Each row is a point on a landscape with many valleys, with its height.
From any point a ball rolls to the lowest of the 2 points nearest to it. It stops when none of these is lower. Distance is the straight distance between rows; heights are no part of it.
q926 (h 30.9): [  5   2  -3   1 -25 -10  16  -2   9 -13   7   1   1 -17   5   8   3  -2
 -27   9  13 -10  21  -1  -5 -13   4 -16  -6 -21   5  17   8 -14  -6  -3
  -7  -1  28  26  24   3   3  11]
q492 (h 49.7): [  0 -25   0  -1   2   7 -11  -4  19   6 -15  -7  -2  15  -5 -11  -8 -13
  18  -6 -24  10 -19   1   4   9   6   6  17  -2 -12  -1   8  16   5 -10
  19 -14 -16  -4 -17  20  -3   9]
q125 (h 63.0): [  4 -16   1  -5   1 -12 -16 -10   2  17 -22  -2   0  18  -3 -15 -12 -11
  14   1 -15   6 -21  13  24  -1  10  11  14   3 -11  -8  15   8  -3  -7
  12   4 -25   3 -15  12  13  -4]
q719 (h 24.6): [ -1   6  -2   9 -15   5   4 -11  -5  -5   1 -13  14 -11  -6   8   4  -5
 -15 -10   5 -12  22  22  20  -2  -5 -11   1 -16   8   9   1 -15   8  -5
  -9   4  33  14  17  -5  11  -6]
q409 (h 67.7): [ -1   5 -12  -1  22 -15 -17   2   9  17 -25  -9 -17   7   4 -12  -5   0
  16   2   2  -4  -8   1  11   1  13   8   6  12  -1  -4   8   1   0  -2
  -4  17  -5   5  -8  -3  16  -6]
q194 (h 51.9): [  1 -20   5  -4   3   5 -12   2  12   4 -20  -6  -2  10  -6  -4 -13 -23
   5  -6 -22  14 -23   7  -6   1   9  10  13  -2 -15  -7  16  16   5  -5
  14 -16 -10  -4 -13  25   0   5]
q705 (h 41.0): [ -8   4  -3 -10   8  -3 -10  -1  10   7 -20 -26  -5  -6   1   1   4 -16
  10  -4   0  12  -2  -2   2  -1   4   1  -1   6  -8 -13  27  15   6  13
   3   3  11  10  -7  20  10 -11]
q992 (h 37.1): [  7   7  -2   0 -21  11   4   9   2  -4   4   1  13 -10  -2  17   4  -6
 -15  -4  -2   4  15  18  -4  -7  -4 -15 -13 -10   7  11  -9 -13  10  -8
  -6  -7  28  -4  12 -13  -4  -8]
q304 (h 36.9): [-14  -7   0   0   2  21   3 -13   5  -1   8 -24  13  13   1  -6  -6  13
  33   1  -2  14  12  -4  26   2 -11  -7  -7  -7  -2   7   6   4  14   5
   6  24 -18  -4  -1  13 -15   1]
q109 (h 54.0): [ -7   8  16   7   6  -3   6  16   0  -9   8  21  -9 -11  -7   1  23   4
  -9   3  -3  -8 -13  -9  -9   1  -9  -6  -7   9   0  -9  -8   0 -11   0
  -1 -23  -2 -15  -1 -12  -7   4]
q870 (h 12.2): [  3 -12  -2  13  -5  -1  13 -29 -22   7  14  -5  -9  -1  -2  -3 -22  25
  18   0  25 -12  19   6  -3  -7  15  13  -1 -12   7   7  -6 -16   5   1
 -11  24   6  18  16 -11  -4   1]
q183 (h 52.5): [  2   7   7  -8   2 -11 -13   8 -13  -4  -2   2  12   3 -11   7   2 -26
 -33   3   0   3 -14  -7 -20  -2  11  22 -10  14  -4   2   9  10 -10  -6
   0  -5   0  -9 -11  20   2  -3]
q946 (h 24.4): [ -2   4  -5   8  -3  10  -2 -12  -1   2   2 -24   7 -10   2   2   3   7
   8  -8   4   2  18  14  14   1 -10  -6   4  -8   3  -1   4  -4   7   6
  -7  12  14  18  12  -3  12 -13]
q622 (h 50.0): [-11   3  10   6  14 -32   3  13  10   0  -1  15 -31  -6   4 -13   7   4
 -11  12   1  -7 -22 -27  -5  -9   1  -4 -10  15   3  -6   7   2 -13   2
  -9  -8  -9   6   1 -11  10  17]
q951 (h 48.0): [  7  13   3 -28 -15   1 -13  14  -7  -4   8   1  17  -1  -5  19   4 -21
 -25  18  -9   5   9  -7 -24  -6  -4   1 -11   6   7   8   7   5   6  11
  -2  -1  12 -12  -2   7   3  -7]
q993 (h 31.6): [  2  -9 -11   3  -4  29   7 -12  -8  -2  11  -4  13  10   5   5  -7  21
  18 -19  11   7  17  15  13  12 -14  -3   7  -7   1   1 -23  -6  15 -11
   0  -4  -1  -7   1  -6  -9   5]
q898 (h 30.7): [  4   7  11   1  -5 -12  18   4  -3   4  21  25 -21 -24  -7  10  10  14
 -14   3   4 -13  -2   5  -2 -11 -18 -14   4  -7  -7 -11 -17   1 -18  15
  -1 -16  13   0  19 -10  -2  11]
q261 (h 51.8): [  3  -8  -9   8  10   0  -4  -7  -3   7  -9  16  -2  30   6 -19  -6   1
  11   1  -9  -8 -10   3  26  15   8  10  14   4   2   7  -7  -7  -5 -20
   7   7 -31 -13 -21 -14   1   3]
q163 (h 19.6): [ -3   2  12   8  -9   7  25   4   4   1   6  18   2 -12 -10   8  11  15
   1  -9  11 -12   3  12  -3   3  -8  -9 -10 -10  -2   3 -20  -7  -5  -6
  -4 -12  12  -7  16 -14 -12  -7]
q597 (h 52.7): [-14   3  13  10  18 -28  -1  11  11   7 -14  17 -25   3   0 -15   8   0
  -3   5   6 -11 -21 -16   5  -1  11   5 -13  14   3   1   5  -4 -10 -10
  -9  -1 -11   2  -2 -15  13   5]
q364 (h 24.3): [  7 -11 -12   9 -10  -7   5 -28   1   3   9 -14 -10  -7  15   0  -4  15
   9   2  21 -18  23 -11  -3  -8  17   3  11 -12   2  15   6 -12   1   2
 -11   7   6  38  21  -4   7  -5]
q426 (h 28.8): [  3 -11 -10   4 -11  25   5 -14  -7  -3  15  -7  21  11   5   9  -2  14
  15 -18  -2   7  14  10  15  17 -15 -11  15  -6  -2   1 -24  -1  19 -14
   8 -12  -1  -5  -5   3  -9   6]
q10 (h 54.6): [ -7   8   8  11   3   0  26  -9  -5   1   1  24   5   2  -7   1   9  17
   9 -10  15 -19   3   5  18  12  -8   0  -4  -4   0  -3 -12  -6  -9   4
  -1  10  -6   0   6 -10  -9 -22]
q135 (h 42.9): [  7   5   8 -20 -20  -6  12  18  -9  -9  26  24  -6 -16  -7  11   5  10
 -20  24  -6  -8  -5   7 -11 -10 -20 -22  -4  -4   4  -5  -6  -3 -13  18
  -1 -12   9  -4  15  -7  -5  20]
q312 (h 9.8): [  6 -19   9  15 -27  -4  29 -15 -15   6   7   6  -8  -9  -7 -10  -7  14
   4 -11  22  -4  14   9 -16 -10  12   3 -10 -22   8  13 -15  -8  -4 -13
 -11  11  23  12  22  -6 -21  14]
q796 (h 64.7): [  1 -16   4  -5  11 -12 -20  -6   5  24 -27  -3  -9  21  -1  -9 -11 -16
  13   3 -11   4 -24  16  20  -3  19  11  10   9 -12  -8  16   0  -2  -5
   3   2 -20  -3  -7   7  23   2]
q191 (h 41.5): [  6   2 -15   5  13   2  -1   0   8   7  -3 -11 -10  -8   7   3  -1  10
  16  -5   4   7  13  -5 -19  -8   6   4   3  -1   5   2  -6  -4   5   8
  -7  10   5   6   7 -19  -1  -5]
q844 (h 52.0): [ -7   8  17   5  -1   4   5  20   1 -14  15  24 -15  -6   1  -7  20   3
 -10  11  -7  -6 -15 -12 -15  -2 -11 -10  -3  10  10 -11 -15  -3  -7   7
   1 -29   0 -18  -1 -14  -4  12]
q115 (h 20.0): [  3   2  -5  12  -7   7   3 -16  -1   0   3 -21   2 -12   2  -1  -1   7
   1  -8  11  -5  22  17   9  -6  -4  -4   4 -15  10   5   0 -11   6   0
 -10  10  23  27  20  -5  11  -6]
q208 (h 49.6): [ -7   2  12   8   1  -8  14  17   5  -7  16  22 -26  -9   9 -10  14  13
  -3  11  -6  -5 -13 -14 -21 -11  -9 -13   1   2  10  -9 -16  -3  -8  11
  -5 -19  -4  -8   7 -21  -4  15]
q149 (h 39.7): [ -5   0 -10   2  22  15  -4   2  -5   5   3 -12  -5  11   5 -11 -21  24
  37   4   5   5   6   1  18   3   0  -6   7   0  -1   1  -4   0  14   1
   3  22 -21  -9 -10   0  -6  10]
q882 (h 55.9): [ -6   8  13 -17   4 -21  -1   6  -9  -5   6  -3  -7  10 -10  -6  12 -12
 -36  14  12  -8 -26 -21  -8  -5   5   9 -17  27   0  -1  13  15 -22   1
  -2 -12  -6   2   1  19   6  21]
q275 (h 38.0): [  0   9  -9   3   7  -3  -5   2   5   1 -10   1   2  -6   2   8  13   0
   0  -8   2   3   7  -2  -7   3  -1   7  -1   5  -1  -4   2  -1  -1  -3
  -3   4   4  -2  -2 -11   3 -14]
q464 (h 32.1): [  2   4   3   2  -1 -12 -19   4 -14  -7  -7  -4  27  -3  -7   9 -16 -24
 -22 -12 -14   7  -8   7  -9   5  -3   8   8  -4 -15   2   9  14   0  -6
  -1  -5   1  -2 -19  26   8  -9]
q973 (h 46.1): [-13  -1   2  -1   4  12  -4  -4  14   3 -11 -32   4 -11   1   4   7 -10
  18  -5  -4  16   8  -2   5   2  -4  -9  -4  -3  -4  -6  21   8   7  15
  -1  12  15  12   5  15   5 -13]
q165 (h 28.5): [ -6   1  -3   8   5  12  -2 -13   3   4   2 -31   5  -6   3  -4  -2  12
  22  -4   5   7  14   9  16   0  -7  -7   0  -7   3  -3   8   0   8  13
  -6  18   6  20  10   3   7 -10]
q569 (h 47.1): [ -6  -5   6   9   3 -10  22  13  10  -1  10  15 -17  -2  13  -7   9  15
   8   8  -2   1  -4 -22 -30 -11   9  -5   0  -2   9   0 -16  -8  -2   8
  -8  -5  -4  -4  12 -25 -10  11]
q335 (h 53.1): [  7  -3  -9  -8   6  24  -9   8  12  -1  -8 -11  -1   0   9   2   4 -11
  12  -7 -14  17   2  -2 -13   7  -1  -7   5   4   1 -11  -2   6  15   8
   5 -13   9 -11  -8   3  -8  -6]
q776 (h 12.8): [  1 -12   9  12 -24   7  29  -3  -9   2   4  10  -4  -9  -8  -7  -9  14
   3 -16  23  -7  13  18 -10  -5   2  -2 -13 -21   8  14 -26 -10  -3 -15
  -8   4  24   2  22  -9 -19   6]
q521 (h 35.6): [ -1   6  -7  -8  12 -12 -19  -1   4   8 -21 -11  -5   0   0   2   2 -18
  -5  -4   1   8  -7   0  -2  -2   9  15   2  11  -5 -13  21  11   1   0
   2  -1   4   4 -13  11  12  -9]
q51 (h 15.5): [  1  -7  11   9 -23  12  31   6   1   2   7  15  -1 -11 -10  -1  -1  14
   1 -14  19  -9   7  19  -7  -2  -3 -11 -14 -18   3  10 -31  -8  -3 -13
  -4  -9  23  -6  20 -11 -19   4]
q655 (h 42.0): [ -4  10  10  -3  12 -21  -2   6 -15  -7  15  20 -25 -16  -4  -1  14   0
 -26   7   2 -13 -17 -14   0  -6 -19  -5  -4  18  -2 -13  -1   7 -21  12
  -2 -18  -3  -4  -1  -5   3  21]
q402 (h 29.7): [ -2  15 -11 -11   7 -18 -11   0   9   1 -15  -9  -8  -5   5   7   8  -9
  -9  -2  14  -2   4 -16  -7  -4   6  14  -4  12  -1  -3  15   6  -7   1
  -2   0   6  14  -4   3  17  -7]
q315 (h 35.2): [  2   4   0   1  -3  -4 -17   1  -8  -4  -6  -4  22  -8  -2  12  -4 -18
 -13 -12 -16  10   1   4  -6   7  -4   3   9  -2 -13  -5   8   9   5  -5
   1  -6   4  -6 -17  15   5 -15]
q310 (h 49.5): [ -6 -15 -10  -5  19  21  -5   5  20   7 -12 -19  -9  11   4  -7  -1  -3
  31  -4 -10  15  -6  -6   2  12   4  -6   4   0  -2  -3   4   9  12   1
   8  -1  -5 -13 -12  10 -13   7]
q103 (h 28.7): [ 10  -4   5   6  -1  -2 -20  10  -3 -14  -9  13  19   4  -9   0 -18 -23
 -27 -10 -10   4 -17   2 -16   4   4  20   7   1 -15   6   1   7  -8 -15
   7 -15 -11 -11 -16  19   4   4]
q661 (h 45.3): [ -5 -13   4  14   4  -6  24   5  -1   7  13   8 -16   2   9  -2   0  20
  16   2   9  -2   4 -17 -28 -10  22   1   2  -5   7   8 -19 -13   3   3
  -9   5  -2  -4  15 -28 -13  13]
q21 (h 5.9): [  2 -19   7  15 -21  -2  21 -30 -24   6   9   3 -10  -4  -6 -11 -16  17
   8  -7  28 -10  19   8  -7  -7  14  13  -6 -21  11  12  -8 -12  -2 -11
 -12  19  19  18  19  -4 -14  10]
q83 (h 54.1): [ -2   1  15 -10   4 -17  -6   6 -12  -1   1  -1   2  14 -14  -4   5 -23
 -39   8   8   0 -28 -11 -15 -10  17  24 -17  25  -1   3  11   9 -16  -6
   0  -7  -7  -4   0  19   5  11]
q91 (h 43.9): [  0   2 -15   4  25  -3 -11   6  10  12 -12 -12 -18  -1   7  -6  -3   5
  20  -3  -1   4   2  -4  -9  -3  10   4   5   5   3  -1  -1   1   6   3
  -6  15  -1   0  -5 -12   3  -3]
q228 (h 49.8): [  8  15  -2 -28 -15   1  -6  11   3  -5   2   1   9  -7   3  15   5 -14
 -21  17  -4   6  17  -6 -24 -12  -7  -3 -10   2  10   7   7   0   4  14
  -2   4  14   1   7  -2   6  -2]
q459 (h 55.4): [  4  -2 -15   9  -6   8   7 -16 -12  -6   8  12  13  20   4  -6  -4   9
  12 -13  -8  -5   4   1  22  18 -12   5  20  -3   1   2 -18   1   5 -14
  15  -1 -25 -10 -19  -3 -13  -7]
q887 (h 56.4): [  4   7   1 -14   4  -4 -17   5  -9   2  -8 -13   6   2  -4   8  -5 -32
 -20   0  -8  14  -7   2 -18  -6   6  12   1   8  -6 -10  18  19   5   8
   3  -7   9  -3 -14  28   6  -7]
q102 (h 55.6): [ -5  -6  12  -4  12 -17 -15   3   6  11 -19   6 -15  17  -2  -1  -1 -24
 -19   1   5   5 -26  -2  -1 -11  24  25 -13  20  -4  -1  16  -4  -6 -10
  -4  -8 -11  -6  -1  -3  24   7]
q503 (h 57.4): [ -2   0  -4  11  -2   9  16 -13  -7  -7   3  27  16  14  -1   2   7  11
   7 -17   1 -11   3   3  17  22 -11   4   9  -5  -2   3 -19  -6  -1 -12
   6  -2 -18 -16  -9  -5 -16 -15]
q245 (h 35.0): [  7  -3  -5   4 -15  19  -1   0  -3  -2   4  -9  20  -7   2  15   3  -4
  -6 -13  -9   8  14  22   4   1  -7 -17  -2 -10   1   4 -12 -10  16 -10
  -5  -9  24  -6   7  -7  -4 -10]
q417 (h 28.0): [  1   8  -4   6 -22  -3   7  -2   1 -11   2  -7   7 -13  -5  11   3  -8
 -25  -3  10 -13  21  14   9 -12  -1 -16  -6 -20   9  18   4 -15   3  -6
  -8   0  40  15  19  -7   7   4]
q610 (h 50.1): [  1  -2 -10   5  20  -3  -7   0  -3  14 -14   7  -9  25   9 -19 -11   5
  16   6  -4  -7  -9   6  26  10  11   5   9   8   1   4  -5  -7  -1 -14
   2  19 -27 -13 -17 -12   6   1]
q468 (h 49.9): [  7   7   5 -16  -8   5 -19  18 -10 -10   5   8  19   4  -6  11  -2 -24
 -25  11 -13   4   0  -9 -27   1   2  10  -6  10   5   6   0   6   6   5
   3 -10   7 -22 -11  14  -4  -8]
q210 (h 51.1): [  3   3  12 -14  -3   2 -15  18 -11 -10   4   8  13  11 -11   1   0 -26
 -32  15  -7   1 -13 -12 -29  -7   7  19  -9  17   6   7   4   8  -2   1
   3  -7  -2 -20  -9  21  -2   0]
q248 (h 36.1): [ 10  -2   5 -12 -23 -14  22   8   4  -8  20  16  -5 -20   2   8   3  12
 -23  24   4  -5   2  -3 -12  -9  -5 -21  -3 -14  -1  -6   2  -8 -15  14
  -4  -7  13  16  24   4  -4  19]
q480 (h 36.7): [ -2  12  12   1   7 -17   6   5  -9  -2  17  25 -22 -21  -7   8  16   8
 -16   3   1 -14  -8  -6   1  -6 -21  -9   0   7  -6 -14  -8   4 -18  14
  -1 -19   2  -4   8 -10   0  12]
q89 (h 43.0): [ -2   0 -13   3  25   8  -8   2   3  10  -5 -17  -9   3   6  -8 -10  16
  31  -3   2   6   4   2   8   3   3  -3   7   1   1  -2  -2   1   9   5
  -3  20 -10  -3  -6  -5  -2  -1]
q944 (h 24.2): [  2   0 -10  10   2  -1  -3 -20  -1   6   8 -25  -7  -7   9  -4 -10  17
  21   3  17 -11  19  -2   6  -4   8   1   7  -7   4   6   3  -8   4  12
  -6  18   4  32  13  -2  11 -11]
q305 (h 40.5): [-13 -13  -1  -1  -2  22   3 -13   8  -3  10 -18  14  15   0  -3  -3   9
  32  -5  -9  13  10 -10  21  10 -11  -8   3  -5  -3   9  -2   9  19  -6
  17   8 -18  -4  -7  17 -19   4]
q543 (h 31.2): [  9 -10   2  11   1   7 -17   7   9 -13 -11  17   9  10  -2  -3  -4 -19
 -21  -7 -14   6 -16  -7 -13  12  11  19   8   7  -6   0  -3   0  -2 -17
   8 -22  -7 -15 -17   8   2   9]
q475 (h 43.1): [  1  11   6 -27 -18  -9   9  13   0 -12  20   6  11  -8  -3  16   6   0
 -30  30   5  -7   5 -10 -12  -4  -9 -17 -17  -3   3   7   9   0 -15  14
  -6  -1  12   8  11   5   3  14]
q500 (h 45.9): [ -8   4  14   1  13 -25  -4   7  -6  -5   8  16 -33 -10  -1 -11  10  -2
 -25   8   3  -7 -26 -17   1  -8 -14  -3  -8  21   2 -13   5   7 -17   6
  -5 -17  -7  -2  -2  -8  10  23]
q903 (h 29.0): [  8  -4   3   4  -2  -5 -21   5  -4  -7 -13   4  19   0  -8   0 -22 -22
 -17 -14 -14   9 -17  11  -8   2  -4  15  13  -5 -17   3   6  15  -2 -11
   7 -11 -12   1 -19  26   8   1]
q879 (h 53.9): [ 11   2  -7 -15  -2  28  -7  12  12  -1  -4 -10   0  -4  11   4   4 -10
   9  -1 -12  17  10   2 -19   1  -4 -11   0   3  10  -5  -8   0  18  16
   5 -11  13  -6   3  -3  -8  -7]
q370 (h 33.1): [  3  -5   1   5   9   4 -17   7   8  -5 -14  13   0   9   1  -3   7 -17
 -15  -5 -10   6 -13  -6 -11   5  11  18   2  11  -2  -4   2  -1  -1 -15
   4 -16  -5 -19 -16  -1   3  -1]
q360 (h 45.8): [  0  13   9 -25 -16  -5  -1  17 -10  -9  16   8  17  -2 -11  18  11  -9
 -27  24  -3  -4   1 -11 -18  -3  -7  -6 -20   7   6  10   6   4  -8   9
  -4  -3   8 -10   0   4  -2   2]
q895 (h 39.6): [  5   7   7 -22 -16 -12  14  14  -4 -11  24  15  -2 -17  -3  11   5  10
 -26  28   1  -8  -1  -3  -9  -5 -14 -22  -7  -5   0  -4   2  -2 -19  19
  -3  -7   9   8  15   1   1  20]
q201 (h 56.3): [ -6   7  13  11   6  -6  11   4  -1  -4  -1  23   2  -9  -9   5  22   7
  -2  -8   5 -13  -5  -2   3  11  -7  -1  -7   2  -6  -7  -7  -2  -8  -3
  -1 -10  -5  -9   0 -10  -7 -11]
q186 (h 46.5): [ -3 -20  -9  -1   6  15  -5  -5  19   5  -5 -13  -1  18  -3  -9  -2  -2
  26  -6 -18  11  -8 -10  10  20   3  -3  14  -2  -4   1  -2  13  13  -9
  21  -8 -13  -7 -19  15 -13  15]
q270 (h 25.6): [ -1   5  16   5  -6  -1  20  10   0   2  16  23 -14 -18  -9   7  16  14
  -4  -2   4 -11  -4   8  -7  -6 -15 -14  -2  -4  -3  -9 -22   1 -12   7
  -1 -22  10  -9  15 -16  -9   5]
q240 (h 18.4): [  2  -3  -9  13   9   1   2 -19 -14   9  12 -16  -7  -3   3  -2 -20  26
  27   1  17  -4  16   4  -2  -5  12   6   4  -7   5   3  -5 -12   8   9
 -10  27  -1  17  11 -10   2  -3]
q848 (h 52.4): [-14  -4   7   1  -6   2  -7  -6   2  -2 -11 -21  24  -7  -3   4   1 -15
   5 -11 -20  14   0   1  10   7  -8  -7   9  -6 -12  -6  21  11   9   4
   4   6   5   6  -8  27   4 -13]
q955 (h 49.4): [  2  14 -17  11  10   2  17 -18 -19  -4   9  -2   0  14  11  -5 -27  21
  18   6  16 -11   7   2  29   0  -2   4   0   1   1  -4  -7 -11  -9   9
   2  32 -13   0  -3  -8  -2 -13]
q865 (h 33.3): [  9  -3   3 -11 -29 -14  20   5   8 -15  15  10   1 -17   6   5   0   5
 -30  23  10  -5  11  -4  -8 -11   4 -23  -7 -22   2   7   9 -14 -11   7
  -4  -2  19  21  23  11  -3  18]
q594 (h 56.2): [ -7   4   8  13   3   2  17  -4  -2  -4  -1  27  10   2  -7   4  17  11
   6 -14   5 -14  -2   4  13  17  -8   0  -1  -3  -4  -3 -13  -5  -5  -6
   1  -3 -11 -13  -2  -7 -12 -17]
q187 (h 56.6): [  1  -9  11  -6  11  -8 -16   4   0   4 -13   4  -9  18  -3   0  -3 -31
 -29   2  -1   9 -25   1 -14 -14  22  31  -9  18  -3  -2  15   0  -3  -5
   3 -10 -10 -12  -4   7  14   7]
q886 (h 48.9): [-13  -6   5   1  -3  18  -1  -4  10   1  -6 -30  17  -8  -1   8   8 -11
  13  -9 -16  17   9   4  10   5  -8 -15  -3  -6  -5  -3  15   5  12   9
  -2   8  15   6   6  13   0 -11]
q572 (h 19.5): [  5   2 -13   2  -6  -5   0 -14   9  -2   2 -17  -6 -17  16   8   1   4
  -1   1  15  -8  23  -9  -5  -8   3   1   7  -8   1   9   8  -6  -1   5
  -6   2  14  34  18  -5  15  -6]
q150 (h 51.6): [  2  -5 -13  -4  18  19  -9   8  15   5 -11 -15  -9   3   9  -3   2  -5
  20  -6  -9  14  -2  -2  -8   5   4  -4   5   3   2  -7  -2   6  11   7
   3  -5   2 -11 -10  -3  -7  -1]
q537 (h 39.4): [  1  10  -6  -1   0   0 -10  -2  -2   0  -8  -8  12 -11   1  12  10  -8
  -6  -9  -4   6  10   3  -2   5  -5   2   3   2  -3  -5   8   3   4  -2
  -3   0  10   1  -5   0   8 -17]
q963 (h 59.2): [  6 -14  -6   4  -9   0 -10  -9   2   1  -6   2   7  15  -3 -20 -13  -4
  14  -7 -24   1 -12   3  17  10  -3   9  24  -3  -3   2  -3  13   2 -15
  22  -5 -30   3 -23   8  -2  -1]
q488 (h 58.4): [ -8  12  12  -9   8 -22   1  10  -4  -7   1   9  -9  -6 -10   0  17  -6
 -25   7   9  -9 -16 -20  -6   0  -2   5 -16  18  -3  -8  11  10 -20   0
  -2 -13  -4   2  -1   4   6  11]
q849 (h 60.3): [ -6  15  12  -7   2 -18   6  10  -3  -8   6  11   0 -14 -10  11  20  -3
 -20   9   7 -10  -5 -16  -8   1  -6  -2 -14  11  -5  -5   8   5 -17   3
  -1 -12   2   0   2   0   2   3]
q287 (h 43.5): [ -4 -14  -7   2   0  18  -4  -9   8   1   3 -15  12  10   1  -3   2   6
  26 -12 -14  13   2  -3  13  15  -9  -7  13  -4  -4   0  -5  12  16  -8
  14  -4 -14  -4 -15  15 -14   2]
q884 (h 54.2): [-11   0  13   3  14 -25  -7   9  11   7 -18  12 -20   7  -2  -9   6 -11
 -14   5   6  -6 -25 -14   2  -6  16  13 -17  20   1   0  12  -3 -10 -12
  -8  -5 -10  -3  -2  -9  18   8]
q298 (h 24.1): [  0  10 -13  -6  -1 -14  -5  -6  12  -2  -7 -12  -6 -14  14  11   4   0
  -5   1  16  -8  18 -16  -7  -5   3   5   3   1  -1   5  12   0  -5   5
  -5   1  10  26   7  -1  19  -8]
q441 (h 57.2): [  4  -3 -11   7  -8   5  -4 -13  -6  -3   1   3  15  12   2  -9  -3   4
  12 -12 -18   2   0   4  18  14 -13   1  23  -4  -2   0  -8   9   7 -13
  15  -1 -24  -4 -20   5  -8 -10]
q17 (h 52.2): [ -2  13  -8  11   6   0  26 -18 -11  -3   2  14   2  12   5  -1  -7  15
  13  -2  19 -19   5   1  28   8  -3   6  -3   0   2  -2  -9 -11 -14   9
   2  26  -7   5   2 -10  -5 -24]
q883 (h 38.7): [  5  10   3  -8 -25   4   9  13   3  -8   9   9  13 -12  -5  20   9  -6
 -21   9  -2  -1  12   8 -12  -7  -4 -13 -18  -9   6  12  -4 -10   2  -1
  -4  -5  22  -4  13 -13  -5  -5]
q916 (h 53.4): [  3  -3 -13   8   7   4   4  -9  -9  -1   0  17   3  27   5 -12  -6   8
  12  -5  -6  -8  -3   1  25  16  -1   9  15   1   4   3 -12  -3  -1 -16
  12   7 -31 -15 -21 -11 -10  -3]
q927 (h 32.9): [-10  -3  -1   6   7  17   1 -11   2   4   5 -26   8   3   2  -6  -6  16
  31  -3   2  13  11   5  20   3 -10  -8  -4  -7   1  -1   6   3  11  10
  -3  24  -7   7   3   7  -5  -6]
q121 (h 51.2): [ 15   9  -5 -19 -21  10  -4  11   7  -2   2  -1   4 -11   7  10   2 -10
 -12  11  -7  11  20   7 -22 -16  -5 -11  -7  -7  15  10   0  -7  13  13
  -1   4  20   7  17 -10   1  -1]
q331 (h 32.4): [  5  -7  -7   7 -14  20   1  -8  -5  -3   7  -7  26   0   3  13   1   4
   2 -20 -11   6  13  19  13  11 -14 -15  10 -11  -4   3 -16  -7  17 -14
  -3 -10   9  -7   0   0  -5  -9]
q839 (h 52.6): [ 17   1  -6 -12  -7  22  -2  10  10   1   0  -6  -4  -8  13   2   1  -4
   6   1  -7  15  17   7 -26 -10  -2  -7  -2  -3  15   3 -12  -5  14  15
   1  -2  14   4  15 -14  -7  -3]
q529 (h 28.9): [ -6  -1   2  12   3  12  -1 -21  -1   1  12 -35   0  -1   5 -11 -15  19
  27   6  12  -5  17   4  19  -5   4  -2  -2 -13   7   1   7  -6   7  17
  -7  24   3  31  15   8   8  -6]
q885 (h 40.9): [  3   7  11 -20 -30   0  11  22   0 -11  19  18   7 -11 -10  13   8   3
 -19  23  -4  -5   3   7 -14 -10 -10 -20 -17  -6   8   8  -3  -7  -2   7
   0  -9  13  -6  14  -9  -8   9]
q93 (h 43.2): [  1   7 -13   0  16   4  -2  -1  -9   8   1 -11  -3  17   7 -18 -20  16
  30  11   0   1   0   3  30   3   0  -5   5   4  -1  -2   1   2   4   1
   6  29 -26  -7 -14   0  -5   1]
q939 (h 46.6): [  4  15 -19   6  15  -2   4  -9 -15   2   3 -11  -3  15  12 -15 -21  18
  23  11   8  -7   2   2  32   2   2  -2   3   5   1  -6  -2  -5  -6   7
   3  33 -18   1  -8  -3   0 -10]
q974 (h 43.3): [ -2  -4 -10  10  17   1   6   5   4   6   1   0 -13   0  11   0  -3  16
  18  -5   6   1   9  -9 -22  -6  15   6   3  -1   7   7 -16 -11   5   2
 -10  11  -2  -3   6 -25  -6   2]
q830 (h 53.8): [  1  -9   3  -7   7   0 -15   4   2   4 -18  -8   1   4  -5   0  -9 -27
  -5  -7 -15  17 -18   9 -10  -2   8  12   8   2 -14 -12  21  17   6   0
   8 -12  -3  -4 -15  27   1  -3]
q732 (h 47.0): [  3  -2  -7  -4  14  -2  -6  -2  -3  20 -13  -9  -7  22   5 -23 -14   4
  24  15 -10  -1 -11   7  33   4   8  -2   8   8  -4  -3   5   3  -2  -7
  10  23 -27  -7 -17   2   3   1]
q800 (h 35.5): [ -1   5  -4   3  10   1  -8   9   9  -4 -13   9   0   0   2   2  15  -6
  -4  -5  -2   4  -3  -7 -12   3   4  11  -2   8   2  -4  -1  -1  -1 -10
  -2  -7  -1 -13  -9 -10  -1  -8]
q234 (h 66.2): [ -1  -5  -3  -5  18 -14 -20   0   9  21 -29  -5 -17  14   1  -7  -5 -15
   7   1  -3   3 -18   9  12  -4  20  14   4  14  -6  -8  15   1   1  -6
  -1   4  -8   0  -8   2  22   0]
q755 (h 61.2): [  5 -10  -6   3   6  -6 -16  -7   1   7 -17   5   4  13  -1 -12  -2  -7
   7  -8 -13   3 -13   8  15   9   3  12  15   2  -7  -6   7   6   0 -12
   8   0 -21  -6 -20   2   5  -6]
q502 (h 58.2): [ -7  12  13   3   3 -14   2   3  -6  -6  -1  18   9 -12 -14  11  20  -4
 -14  -3   5 -11  -6  -7  -1  11  -5   2 -10   6  -7  -5   4   1 -11  -5
  -1  -9  -1  -5  -4   0  -1 -11]
q793 (h 35.7): [ -2  -5  -7   3  10  25   1  -7  -8   0  11 -13   4   7   5  -3 -21  30
  33  -7  11  10  14  10  14   1  -8  -2   4  -8   1   0 -10  -3  17   3
  -1  12 -12  -5   0  -5  -8   7]

For each start below, name the point where the ball stops.
q480 -> q21
q844 -> q191
q102 -> q21
q17 -> q149
q529 -> q21
q885 -> q426
q830 -> q115
q234 -> q149
q705 -> q572
q150 -> q115
q503 -> q149
q849 -> q149
q360 -> q115
q135 -> q115
q275 -> q103
q537 -> q103

Call two points neighbours if one is among the 2 nearest of the other. Go from one point of each pair to the other, from neighbour to neighbour, staying as low as possible. Name the highest point that can't be avoided.
q191 / q115 -> q91
q115 / q572 -> q529
q572 / q21 -> q364
